Points, in no order, along strands that fork and pass close to each other.
(in the rows, 100 means zero)
Points whose rows are less than 47.4 apart are linked; no others are. Some points are linked to none.
komo: [ 96 112  93  85 118  98  99 109  87 112  76 109  80 100 130  86  88  98
 108  90  75]
nunir: [ 94 108 108 116 107  94  96 105  94 101  94 116  93 114  92  75 115 118
 107  82  70]
Redig: [108  86 105 110  91  78  91 101 110  99  93  90  95 127 107  98 105  84
 106 134 108]
vid: [102 100 112 119 104  95 101 100  96 102 122 109 115 104  87  98  94 104
 108  95  93]
Vedo: [109  90  89  95  98 111 102 105 125  78 107  90  81  99 111 101 108  89
 104  96  94]
pov: [116  70 102  88  95  83  99  95 115  81 100  77  93 121 110 118 107 109
 115 114 120]
Tig: [ 89 109  88 102 110  86 108 124  90 115  80 123  95 107 106 107  86  76
 103  87  82]
gelo: [109 126  97  73 124 103  92  94  88  92  90 106  90  68 109 111  88  80
  93  98 105]
saf: [100 100 104 110  87  75 114 106  88 100 100 108 103  89  88 119 102  96
 131 122 131]
debi: [ 87 103  94  91 106 100  91 110 103 104  99  97  71 104 110  91 120 119
 117 103  93]
lumo: [102  93  92  92 106 103  82 104 113  87 100  88 113  94  84  99  96  85
 104 110  81]
Bonav: [102  84 111 102 102  88  94 105  99  88  95  88  94 108 100  90 104  82
 105 131  86]
Riv: [102  94 108  87  86 110  99  99  83 110 100  83 101 124 116 124 102 116
 102  87 102]
sofo: [ 92 110 100  63 135 113  94  77  93 114 109 111  72 106 118  85  92 113
  82  83 110]
fofu: [ 98 131  87 108 117  90 107 112  92 111  80 132 110  61  93  84  80  82
  93  96  98]
rut: [ 85  99 104  77 118  94  97  89  98 105 113 114  70  91 112  92  95 103
 110 108 119]
Kesu: [ 86 102  89  96 112  90  83 102 105 121 105 117 116 102  84  97  80  85
 114 102  95]
Rasop: [ 94  88 109  74 110 121 104  93  99  90 118  88  83 105 106  98  93  92
  88  88  81]
linuv: [118 101  93 110 112 112  90 103 121  98  95 113 104  85  94  78  87 105
 100 100 116]
mema: [ 88  88 113  89  89 111 114  91  90  96 126  99  91  95 105 113  92  87
  98  90  91]
Sobe: [ 91  87 108  99  93  83 113 107  92  88 104 107  86  91  97 118 108 103
 131 106 114]
fefo: [ 97 103  96 122  80 102 116  97 103 107 111 110  92 101 106  92  96  73
 101 109 101]
zut: [115  95 117  78  91 105 101  91  97  89 111  90  76 120 118 120  99  88
  90  96 116]
kib: [ 97 102  95 105  51  91 117  84  99  92  93 101  84  97  99 112 115  79
 110 118 129]
ginug: [ 79 114 101  92 105  98 106  92  83 122 114 120  70  88 119  93  95  94
  96 104 111]
Piz: [118 114 114 107  95  86  94  96  98  98 126  95  98 115  98 122 103  85
 103 112 120]
zetif: [118 100 103  95 103  96  99 101 110 108 103 110  73 109 124  98  89 104
 101 105 135]
zubi: [102 119 100 119  81  99 106 103  93 123  93 116 105  88  93  97  95  99
 103 114 132]
pep: [ 96  92 104  80 119 103  88 114  92  99  83  98 109 102  87  97  98 119
 102  85  77]
lomev: [104 111  99  89 130  71  98 113  99 100 101 112  69  87 119 108 100  90
  98 113 115]
mozin: [ 80 122  87 120  77 100 111 103  96 111 108 113  99  93  92  97 113  92
 111  89  80]
Fod: [111  99 105 114  99  96 124 123  90 105 113 101 101  95 117 107  79  95
 100  93  88]
bise: [ 81 107 101  99 104  98  99 116  90 116 111 111 105  77  91  87  90  97
  86  95  69]
toza: [111  92  98  79 100 115  85  96 107  98  86  94 106 110  93 116  99 114
  97  91 121]
limev: [107 105  90 109 100 112 100  94 114 106  93 118  90  99 111  74  85  94
 110  94 104]
Mokaz: [109  90 111  94 102  92  84 101 104 107  89  96  87 126 103  98 103  98
  91 123 120]
malub: [115  89  84  92 107 130 100 100 129 101 103  79 106 115  97  77 104 135
  94  87  95]
miko: [ 92 116 105 100  83  98 129  92  75 103 108 108 108  82  88 101  89  61
 113 118 104]
Zoror: [ 99 126  82  90 122  96  99 110  94 115  94 109  77  81 134  94  93  98
 104  97  97]
geri: [ 96 104 107 111  93  92 104 122  82 103  70 106  92  87 103  90 104  98
 104 122  99]
goda: [ 94  68  97  96  94 113 103  92 106  95 100  76 141 101  85 108  96 133
  95  86  95]
vagu: [ 96 117  98 119  68 112 111 102  79 121  89  95 116  97 109  92  99 101
  98  89  78]
bami: [ 97  82 118 110  87 113 114  84  87  90  97 104 111  95  95  77  86  90
  98  95  74]
zoni: [ 92 114 103  98 109  80  97 119  92 106 114 103  78  86 106 106 107  85
 103 126 107]
Daf: [105  88  87  82 117 118  90 112 124 111 106  77  99 115  98  82 106 130
  89 111 103]
fuled: [ 97  73 117  91 105 108 108 104  96  82  99  80  88 115  95  94 121 133
  93 103  97]
Pezi: [ 94 106  91  78 138  88  93  93 113  97 114 113  66  74 120  96  98  88
  70 105 116]
fifu: [119  89 104 103  82  85  91 100 118  86 101  79  86 106 110 100 110  86
  91 135 116]
tev: [100 100 101 111  99 116 107  95 108 102 130 100  95  84 101  81 103 130
 114  94 102]
ruti: [ 81  86  91 107  97  99  99 111 104 114 101 107 116 102  85  86 103 139
 114  85  84]
Nebe: [114 119  82 107  95 104  94 109 121  87  92 108  95  91  94 113 107  86
 106  89 109]
Bovu: [106  87  97  92 109 118  97  95 124  76 118  84  89 107  92  92 117 109
  96  97  94]
tib: [ 88  70 104 119  69  95 116  95 100  96  91  90 102 109 110 106 110 105
  97 113 113]
masi: [ 91 104 109 116  97  94  92 110  93 108  93 121 122  98  71  93 100 107
  89  80  76]
rino: [103 122  99 111  81  85 127 109  70 110  88 107 109  88  94 109  99  93
 131 118 119]
zenu: [101  94  99  89  94 123  92  79 108  99  97  80  94 133  98  82 117 113
  92  97  92]
fuli: [107  81 103  96 110  96  99 100 109  91  84 117  87 124 102 107  87  86
 106  92 109]
fet: [ 95 119 113 120 104  95  96 110  88 106  87 124 106  80  80  78 102 105
  90  94  87]
ran: [ 98 120  85  85 125  77 108 120  93 105  90 107  74  72 130 107  94  79
 107 110 100]
Zoke: [ 99 101  91  67 133 108  92  93 117  88 117 100  73  82 108  95  98  98
  88  93 110]
dano: [ 95 107 103 103  89 105  98 108  82 116  90  96 108  99 107  85  98 119
 109  85  67]
fota: [114  87 110  84  97 121  87  81 110  91  96  92 102 117  86 100 101 105
  78 103 122]
geba: [ 86 109  84  94  98  92  94 102 105 105  88 124  94  81  84 108 100  93
 120 101 121]
bor: [ 79 113 106  88 109  92 103  97  80 108 101 123 100  74  84 106  86  69
  88 108 102]
mogep: [ 92 108  85 105  84 115  94  90 110 110 111 105 101  87  97  90 106 119
 120  98 108]
tigi: [102 126  91  82 116 103  93 102  89 102  94 106 113  61  90 104  83  82
 104  97  93]
zesu: [119 111  84 105  99 109  79 107 120  97  79  98 104 112  98  96 106 100
 100  97 103]
zusi: [ 90  84  97 120  84  95  93  83 111  99 102  70 120 122 105  97 126 124
 106 118 102]
vonel: [115 110  89  91 108 116  86  98 106 111  96  89 112  95 101  70  95 133
 115  91  86]
bir: [113  91  93 122  76  85 101  84 110  86  86  74 134  99 100 112 108  90
 110 131 120]
bugib: [102  98 104  85 109  94  83 108 101 116  92 109  92 103 103 106  83  89
  83 116 124]
pob: [105 104 109 143  70  86 111  99  94  98  96  93 123 113  96 115 115  93
  85 113 110]
sezo: [ 77  97 107  99  83  94 105  93 100  95 108 122  87 100  84 123 111  83
  98 100 119]
fizud: [119 111 101  85 125  92  90 105  97  90  81 100  77 101 113  94 104 117
 121  99 110]
simar: [100 129  85 105 116  92 102 117 101 116  86 129  85  88 109 110  93  85
  82  91 119]
Lof: [111  95  96 114 101 107  92 103 115  93 104  76 117 137 102  98 119 127
  91  80  80]
vafug: [ 85  74 105 127  63  99 124  80  96  87  94  78 118 108 117 111 115  98
  88 102  91]
rema: [114 123  99 107  98  94 101 109  95 118  95 118  95 110 110 112  87  86
  97  95 122]
Mim: [114  74  93  86  89 103  96  97 116  83  86  78 109 107 101 119 104 119
 111 103 129]
lon: [120 106  92 120 103 104  92 101 113 100  98  94 129  97  92  73  91 122
 123  95  82]
bep: [ 94 105 111 127  97  94 122 104  96  99 113 124  88  85  97  83  95  83
  97 107  98]
nugos: [117  78  89 117  96  97 105  99 116  84  96  75 116 114 118  99 100 105
 124 104  91]
sazen: [114  85  96 129  83 110 115  93 118  78  99  83 116 104 107 106 114 116
  95  85 100]
vadev: [114 111 115 134  79  93 109  87  84  95 102  85 136  99  91 111 107 103
 104 113 109]
Zel: [ 97  98  93  78 133 103  80  97 114  97  91 112  95 114  86  85  95  98
 101  88  90]
menam: [107 103  98 124  62  85 131  86  97  96 102  94 112 103 102 119 106  78
 109 116 130]
Fori: [116 105 116 101  93 118 105  96  87  82 101  87  96  86 107  89 100  96
  94 101  82]
lidok: [105  92  93 124  87  93 104  96 103 112 107  93 133 120 106 120  93 105
 111  95  99]
dimo: [104 115  91 103  83 119 108  93 101 108 118 100 112  80 102 101  86  85
 101  93  96]
pif: [120 109 107 101 130 109  96 104 105 109 112 108 104 102 102  78  83 125
  83  78  94]
tuzov: [103  79 115  67 110 105  98  85 110  87 106 102  69  98  96  93  97 103
  82 111 133]
Mavis: [ 95 108  86 122  75  95 113 103  95 116  82 109 135  99  84 101  90  82
 110  98  93]
Kekuf: [ 97 143  94  90 125  89  91  98  76 122  99 110 103  70 106  95  89  90
 105 105  99]
fabag: [ 80 101  91  84 116  95  74  98 100 123  91 120 117 103  75  82  85 106
 105  88  81]
reru: [102  88  96 116  77  95 112 101 110 105 120  89  92 108 122 102 100  83
 103 124 108]
roke: [108 117  97  73 119 118  82  97  98 114  98  89 103 107  94  87 102 139
 105  85 102]
Zitem: [ 95 107 104 108  74  88 116 109  75 114  88  98 105 107 105 116 101  87
 110 113 107]
Vene: [ 94 121  97  82 135 100  80  97  97 111 107 108 101  95  83  81 106 132
 113  87  93]
Vad: [ 96 115  91 124  63  93 117  89  87  97  99  72 131 108 103 135 120  84
  98 105 100]
boto: [ 97 105 112  89 158  86 100 104  87  98 101 114  83  93 110  83  95 118
  73  87  87]
binen: [ 97  69  96 106  89 108 100  78 113  90  97  65 136 114 101 116 105 120
  84  98 114]
timo: [ 96  89  96 102  76 113  90  80 117 100 110  83  88 125 104  95 121 100
  88 109 107]
tiza: [102 100  96 123  88 100  99  92 114 102 105 108  96 137 106 100 109  91
 100  93 100]
rabal: [110  96  97 116  93 100 109 112  99  97 100  90 103 101 115 100  99 108
 117  98  87]
fut: [105  94 108 106 114  94  90 122  97  91  74 100 101 101  88  92 113 126
 107 101  90]
fiz: [111 110 103  92  83 112  98  96  93  87  89  84  90  92 108 104 112  99
 110 102 102]
makur: [102  77  91 104 105 102  89 107 119  92  96  77 110 127  95  96 118 118
  99 107  83]
viba: [ 94 109 109 110  99 106 106  79  96  94 105 126  89 114  94  86  99  95
 114  76  89]
kezo: [104 119  81  90  82  93 108 117 100  97  95  90  88  77 101 120 107  69
 105 115 108]
keka: [107  96  98 121  79  97 110  94 102  80 105  64 131 101 108 133 117 101
  94  99  93]
nupof: [101  95  90 110  70 103  91 105 110 104  75  97  95 117 107 114 116 106
  90 103 122]
tinop: [ 92  84  93 101  88 103 108 111  95  97 110  80 122  85  98 111  90  82
 102 105  67]
Nafu: [128 106  98 113 100  93 105 118 116 100 102 106  85 109 119 115  92  91
  95 100 125]
zoniz: [ 87 101 104  88  94 104 111  93  97  89 117 116  73  84  97 110 103  78
  95  94 108]
tanuk: [ 99 117 110  91 107 112  92  86  92 109 104 113  92 100  98  98  99 100
  90  90 113]
Vipu: [106  99 108 117  82 103  94  95  93 106 112  82 120  91  96 103 106 111
  96 125 115]
Zab: [101  96 123  90  99 112 103 103  86  87 104  92  75 106 107 101 120 123
  89  92 100]
Noze: [113 113  97 120  91  89 105 112 101 104 122  92 113 113 100 127 102  84
  97 109 101]
dar: [ 88 104  87  89 103  91  99 115 106  96  79 126  75  90  97 121 109  94
 103  86 116]
kitag: [ 96  82 116 103  91 104 105  96  81 108 104  79 120 124 107 107 100 129
  97  92  84]
rir: [ 95 102  93 104  94  97 106 111  89 110 103 105 124  76  92 105  85 112
 127  94  95]
gofil: [113 101 103  76 118 109  93 107 102  98  93  95  78 126 111 109 108 122
  96  82 107]
zeg: [ 92  92 113 110  96 100 100  96 101  99 116 115 120 112  76  92  95 105
  85  67  66]
vopo: [ 91 115  97 114  74 108 106  99  85 124  81 117 123  87  86  87  86  93
  96  89  85]
maka: [ 95 112 104 100 116 102  97 102 103  85 120 110  86 103  90 103 115 114
 111  72  82]
pel: [ 97  87 112  74 145  97 100 100  97  97  89 109  96 109  79  71  96 133
 107  88  87]
bef: [ 84  67 113  85 112 105 104  96  96  88  96 100  99  98  81  89  96 120
 110 106 100]
Pav: [120 117  88 127  99  99 104 111 112  99 110 103 119  81  92  90  96 102
 120  99  97]
lemu: [102 121 108 102 117 105 101 100  98  97 126 110  91  77  97  89 106 120
 105  83  89]
futo: [122 106  93 104 120  92 102 110 123  86 109 113  75  95 117 103  92  81
 100  96 113]
begeg: [104  82  92 128  88  89 110  84 111  92  98  73 136 117 120 114  99 107
 117  98 100]
pak: [ 82  71 110  97  86 110 106  92 103 104 101 110  81 114 101  85 104 113
  90 106 116]
Miv: [107  82 108  70  95  99  94 100 112  88 109  87  76  89  98 112 105 115
  92 113 133]
sofi: [ 82  84 105  95  93 105  99  94 103  98 100 115  91 112  88 109 107 111
 103  89 115]
folet: [ 80  79 113  82 108 110 101  91  90  96  92 117  90  91  93  83  91 100
  96 100  98]
Piduk: [109 104 101  84  92  80  98 106 106 108 101 107  66 105 112 121 101 105
 104 107 140]
Logup: [109  79 106 112  87 118 113  87 108  79 101  90 109 116 106  99 100 101
  88  77  86]
selub: [103  86  92  75 120 110  97 108 104  97  82  90  95 112 105  82  92 117
 105  83  71]
ruz: [104 121 118 120 114  92 103  97  94 100 108 127  79  98 101  81 102  87
  84 106 105]
tovek: [ 91 110  92 129  75 105 101  95 106 110 115 105 107 117  97 101 112  95
  96  88  83]
Mipag: [105  95 104 125  67 103 129  80  94  82 100  96 119  87  98 105 101  82
 114 108 110]
Naf: [108  92 115 124  78 106 114  87  90  99 100 101 130  97  93 107  92 113
  99  91 113]
bul: [ 93 110  98 114  73  94 107  92  87 103  97  89 111 119 104 120 119  95
 115 101  95]
nug: [102  87  88 114  76  99 109  88 116  97 104  96 123 104  98 112  88  64
 105 117 115]
Debe: [ 88  93  97  85 123 112 103 100 108 108 103 102  66 109 122  64 101 110
  93  96  81]
Nadug: [114 101  97 101 122 103  98 111 114  83 104 107  89  91 108  93  93  89
 100  87  86]
dumup: [ 92 115  94 110  93 105 107 114  93 111  93 113  88  85 107  87 106 106
 105  86  83]
Napod: [100 120 110  91 107 105  87  95  84  98 108 100 113  80  79 100  96  87
 102 106  89]
Ropa: [ 92  95 100  81 122 108  98  90 105  89  98 104  92  97  86  56 105 117
 107  81  61]
semit: [117 117  98  78 111  98  81 106  99 101  93  94  79 120 118 117 102  94
  98  96 107]
vinav: [ 93  91 114  61 150  98 102  92  91  92 100 105  80 105  92  92 101 125
  98  93 106]
Fov: [ 92 102 100 117  68  98 111  91  78 112  89  82 140  97 102 105 101 113
 111  92  80]
mevov: [116  87 105  75 102  87  92  94 115  89 103  87  66 131 108 106 112 111
 106 106 124]
Bem: [ 98  92 100  72  95  96  87  95 110  80 104  99  82  85  86 119 111  93
 106 111 121]
Febuk: [ 90 101 108  83  95 115  92  93  89 109 122  82 103 102  94 102 110 124
 102  96  94]
sokad: [107  86 118  91 116 103  94  87 102  83 110 102 101 108  86  96  91  89
 103 110 106]
mutap: [ 96 110  99 113  80  86 115 118  96  91  92 110  98  95  80 121 115  65
  85 112 109]
beka: [110 110  92 120  98  84  89 107 106 112 111  91 134 113  92 121  99  96
 117 110 105]
kovad: [113  93 101 111  97 108  90  98 112 106 111  83 119 107  98  95 103 130
  97 114 117]
Sug: [ 78 110  99  89 133  82 110 107  82 108 100 125  92  69 103 106  80  71
  84  99  92]
Kegov: [103 117  78  85 104  89 109 120  99 108  99 100  90  81 116 117  87  68
 117 107 103]
Gamop: [ 95  70 107  73 122 110 108 103 110  86  92  92  86 107  83  83 111 133
 100 102 102]
Bik: [108  84  98 114  78 103  96  71 115  88  99  72 131 111 101 106 104  98
  92 116 119]
zusal: [ 98 101 107  93 129 102  88 123 103 106 108 108  94 104  96  97  91 103
  63  86  84]
Nedo: [ 96 101 102 101 101  88  94 117 100 105  93 114 101  96  85 118  94  71
  82 118 113]
zusof: [ 98  84 117 103 100 113 108  90  97  86 103 108 106 123  89 100  98 101
  88  68  77]
ruk: [107  91 103  94  73  96 109  95 103  83 102  88  81 115 114 131 112  84
  97  94 111]
med: [ 91  77 113 105  85 111 107  84  95  89 101  95 131 100  82 116  99 116
  94  81 104]
kolis: [102 101 109  70  99 105  86 101  79 104  93  83  93 113 109 119 100  93
 101 103  98]
liri: [100  90 101  98 110 107  91  90 117  98 101 114  84 140  95  95  99  96
  94  84 100]
Zemi: [ 89  92  96 100  88 111 102 107 100 105 113  92 115  78  96  88  92 100
  92  91  65]
Seba: [108  98  99 121  82 107 102  71 113  92 124  92 119 106  93 103 104  95
 107 106 112]
Goger: [ 77  82 110  89  90 107  97 105  91 112 105  99  81 107 103  99 104 105
  81 112  99]
dubo: [ 92  87  86 124  81 104  93 102 110 119  95  73 134 120 112  99 104 124
  84 100  85]
pes: [ 87  93 122  95  90  93 102  97  82 108 107 110  73 114 110 107  99  83
  83 113 111]
Seg: [101 102  93 108  93  97  77 111 110 112  83 105  98 119  95  99 111 109
  93 114 117]
Ren: [ 85 106  95  83 137 100  89  99 101 105  91 115  73  81 113  80 103 100
  59 104 102]
fof: [ 94 106 122  90 106 104 102  98  83 107 102 109  65 109 114  96 110 125
  88  93 117]
suso: [113  80  87  86 110 111  88 109 116  93  77  75 111 123 103  92 100 113
 106  96  78]
zat: [117  99 104 107 109 117  89 102 110 112 108 101 117  99  91  81  83 122
  84  97 109]
Puga: [ 87 107  87 109  90  92  96 107  95 126  94 108 115 108  93  98  89  79
 114 108  84]
Fepu: [112  96 111 112 102  99 109 127 100  96 107 101 108  97 102 121  85  88
  75  93  95]
Veb: [100 135 100  96 135  91  85  89 100  99 109 119  79  90  99  89 108  98
  99  98 103]
sopas: [ 96  91 109  98 112  92  97 114  90  98  73 109  89  89 100  82 101 118
 118 115 104]
Buti: [103  94  98  79 132 112  96  97 120  89 127  92  83  98  94  82 104 117
  93  98  99]
tegud: [ 82 107 101  65 141  92  88  76  88 111 103 116  76  89 114  91  89  97
  96 102 114]
mubef: [118  90 103 103  95  92 105 102 116  78 100  98  79  91 110  94  97  70
  96 123 110]
vofel: [113  93 101 108  70  86 109  97 101  80 101  75 108 105 105 137 117  90
 103 110 114]
maled: [102  96  95 137  77  93  95 103 109 107 100  78 127 119 109 112 117 106
  78 113 103]
posu: [105  79 110 117  84 111 116  97  97  84  99  85 110  89 108  87  96  91
  93 112  79]
nadu: [106 103 103  59 119 104  94  90  98  90  99 101  78  79 109 115  92  91
  89  97 124]
lagu: [ 88 117 102 117  94  80 116 121  94 101 113 114  78  87  89 110 119  76
  97 118 104]
Bur: [ 99  74 100 129  96  86 101  73 114  85  88  69 138 128 108 100 114 116
 107 108  98]
Ludes: [105 114 100  75 154  91  90  97  96  95  93 108  76  95 111  93 106 123
 104  94 109]
latu: [ 92  98 116  88 108 122  93  99  94 103 100 103  91  88  86  75 102 117
  66  97  92]
gek: [ 94 118  90  97 132  92  88 120 102 115  94 123  93  90 108 104  87  91
  68  87  96]
zala: [104  92  96  85  92 107  84 100 111  86 104  80 108  89  87 115 107  89
  99 118 107]
Tidod: [ 82 109  97 113  73  91 100  90  78 115  89 104 136 104  81 100 105 111
 127  91  80]
zul: [102  88 109  83  84 128  95  70  95  92  98  81 106 116  98  97 103 100
  87  99  98]
Gepid: [ 83 103 104  99 113 111 106 103  96 119 119 117  81  85 114  79  88 106
  78  95  97]
dineb: [124  98  99 100 120 119 102 101 118 105 111  90 102 126 107  72  91 126
  90  81  87]
ved: [106 123  90 103 119  85  84 113  97 112  86 107  89 101 111  93 102 107
 125 108 102]
vopul: [ 96  96  88 116  60  99 114  95 112 102  89 112  84 112 108 112 111  87
 100  99 123]
valo: [ 95  75 111  66 121 112  95  88 106  85 106  93  84 115  94  92  97  94
  93 103  95]
rop: [ 98  93  99 115  88  85  99  99 100  89 103  82 116 101  94 105 112  85
 121 129  90]
gamuk: [ 87 115  96 105  98  90 113 124  90 103  89 121  84 101 101 125 107  86
  97  84 100]
resoz: [ 73 122  84  96 133  81  94 113  88 123  95 128  96  74 102  96  90  89
  79  91  84]
zuzip: [106 108 116  94 119  97  98 108  90 100 126  99  91  98 107 109  90  88
  90 102  96]
nifot: [114 113  86  95  94 106 112 105 101  98 103  98 111  79 102 112  79  61
 109  98  98]
domim: [116 130 101  84  93 101  99  96  91  90  98  91  85  75 108 107 106  78
 111 115 111]
Modak: [ 93  81  83  92 104 104  92 119 125 112 115  89  88 107 111 101 102 120
  99 109 112]
Gatu: [ 77  87 111  96  94 103 107  95  89 108 100 126 100  87  87  97  82  83
  95 104 102]
lofav: [102 113 103  94 117  90  95 116  85 105  89 104  87 109 117 106  92  77
 104 101  80]
bila: [102  93  89 128  78 103 102  99 106 111  87  98 134 104  98  85  91 101
 100  96  83]
vaz: [ 95 105 111 100  88 103 104  85  86  88 114 102 109  77  80  98 100  80
 116 115 101]
zufe: [ 93 123  99 100 119  90  86 111  82 130  98 109 104  87 104  82  92 110
 112 110  92]
Kesil: [111  94  97 121  98 107  97 103 113  97  95 109 117 101  89  78  85  90
  92  91  79]
govuz: [102  98  91 106  89  95  77 105 106  91  89  71 113 120  98 112 128 102
 104 113  85]
sufe: [111 119  89 119  81  99 112 114  94  99  97  93 138  87  83 123 102  96
 103  85  87]
vibu: [104  94  91 130  84  86 107  93 101  96  93  77 149  97  94 105  99  88
 118 123  93]
tubod: [103 100 111 112  96  95  97 110  85 110 117  80 129 118 101 120  99 113
 100  93  85]
Mige: [ 80 110 103  89 129  98  87 106  94 107 111 121  98  84  89  86  94  99
  70  78  70]
tas: [ 84  98  89  82 139  98  92 104 110  96  86 113  70  92 108  70 107 110
  85  94  82]
Fonor: [ 94 107 101 111  79  92 110  82  96  92 115 104 124 105  74 129 107  81
 117  99 110]
sopin: [ 99  81  86  95  82 104 101 102 119 110 122  82  95 109 121 114  99 104
 107 110 112]
Puro: [ 94 115  88  98  95 123  99  99 105 119 122 104  92  76 113  85  88  99
  87  95  93]
kadi: [ 94 101  89 107  77 104  97  76 111  99 115 104 105  96  88 107 110 101
 125 105 125]
Tupev: [100 133  99 113 108  97 103 120  89 107  84 122 100  72  88  95  99  86
  74  96  94]
rasol: [ 90  99 104 108  87 105  94  96  88 103  83 104 100 123  97  91 118 117
 110  87  80]
posad: [100 120  90 126  81  84 125 126  81 105  86 100 128  92  87 120 109 101
 116  92  90]
keb: [ 98  77 108 108  78  97 108 109  91  91  77  93  99  90 103 102 105  96
 100 122 107]
volu: [108 108  96 124 104  97 110 115 107 100 104 118 112  97  90  99  86  76
  87  89  89]
tulu: [ 97 100 108 114  75 107 125 100  87  97 103 108 125  78  81 106  85  77
  87  93  91]
laba: [108 117  91 108  96 102 102 116 102  89  86 108 117  83  81 116  99  93
 109  81  90]
Lub: [ 92  94 112  85 142  91 101 108  93 101 105 111  91 107  99  77  93 119
  97  79  68]
sadaf: [101  81 100  88  94 119 103  85  93 103  94  93 118 108 104  90  82 113
 114  86  84]
Zib: [101  87 100 100 101  92 107 102 101  83  84 112  92  97  98 111  97  88
 124 102 104]
Livid: [102  98  93  92  85  93  94 108 104 110 105  94  94 103 107 124  99 100
 107 109 124]
gapab: [ 98  78  96 103  84 107 107  95 102  79 109  68 129  89 100 120 103 102
 102 100  84]
fup: [ 83 115  94  74 135 101  83  86  92 116  90 120  95  84 100  85  87 107
  91  92 102]
tizot: [112  87  95  80 112 112  75 103 112  93  83  80 111 111  91  89  96  99
  94 115  89]
zef: [115  85 100 102  86  94 103  85 115  76 112  89 102  96  99 111  94  71
 112 122 117]
Vut: [113  89 113  84 109 107 103  90 103  84 105 107  84  88 104 101  85  92
  97 102 123]
robi: [106  83 106  75 109 108  97  92 103 101  93  90  83 139 108  96 102 123
 110  98 116]
lenid: [ 91 129 101  83 142  89  86  91  80 114 102 118  98  82 101  84  91 118
 106  81  85]
biga: [ 92 116  92 100 111  96 105 101  92 114  88 130 100  70  94  94  83  96
 113  96 117]

Follow the links from the first point to the second, and from the first to the third. Name the last point that the two ways share.
lemu / domim / Livid: Bik
zef / dubo / Piduk: vadev
Napod / bep / Zib: Nafu
fota / fuli / fabag: Mavis
sokad / Gatu / tiza: gek
gapab / mema / Daf: Nafu

A fork is a point with three links. Follow the links from the first point to the second and name the forks in between, in order.
lemu / fifu: Bik Redig
binen / ruz: vadev zat sopin
nug / lenid: Redig Mokaz ran Kegov tegud
domim / laba: Kegov ran Mokaz Seg
komo / Seg: ran Mokaz
ved / Livid: tigi nadu Zoke Nafu
Pav / zusof: tegud Kegov ran
govuz / ruz: makur suso Vut nadu Zoke Nafu sopin

Name the points in between on the shortest way along the links from the first point to the second, in order.
lenid / Nebe: fup tegud rut ginug Gepid Puro dimo nifot Kegov ran lomev zoni lagu mutap Nedo bugib Mokaz Seg zesu
zenu / vagu: zul fota toza Mim pov mevov robi gofil semit kolis Riv kitag tubod lidok begeg nugos rabal Fod Fepu volu Kesil bila Mavis vopo
Bonav / Vut: rop vibu bir Bik binen goda med Naf vadev Vipu kovad zat pif dineb malub Daf Modak sopin Livid Piduk zetif Nafu futo Nadug Vedo Bovu Buti Zoke nadu
ginug / zusof: Gepid Puro dimo nifot Kegov ran Zoror komo lofav Tig gamuk dar geba biga fofu Tupev fet masi zeg
Mipag / tev: menam kib vopul nupof Seg Mokaz Redig Bonav rop vibu bir Bik Seba kadi mogep
lumo / pel: zala Bem Miv tuzov Vut nadu gelo tigi Kekuf zufe ved fizud Ludes vinav
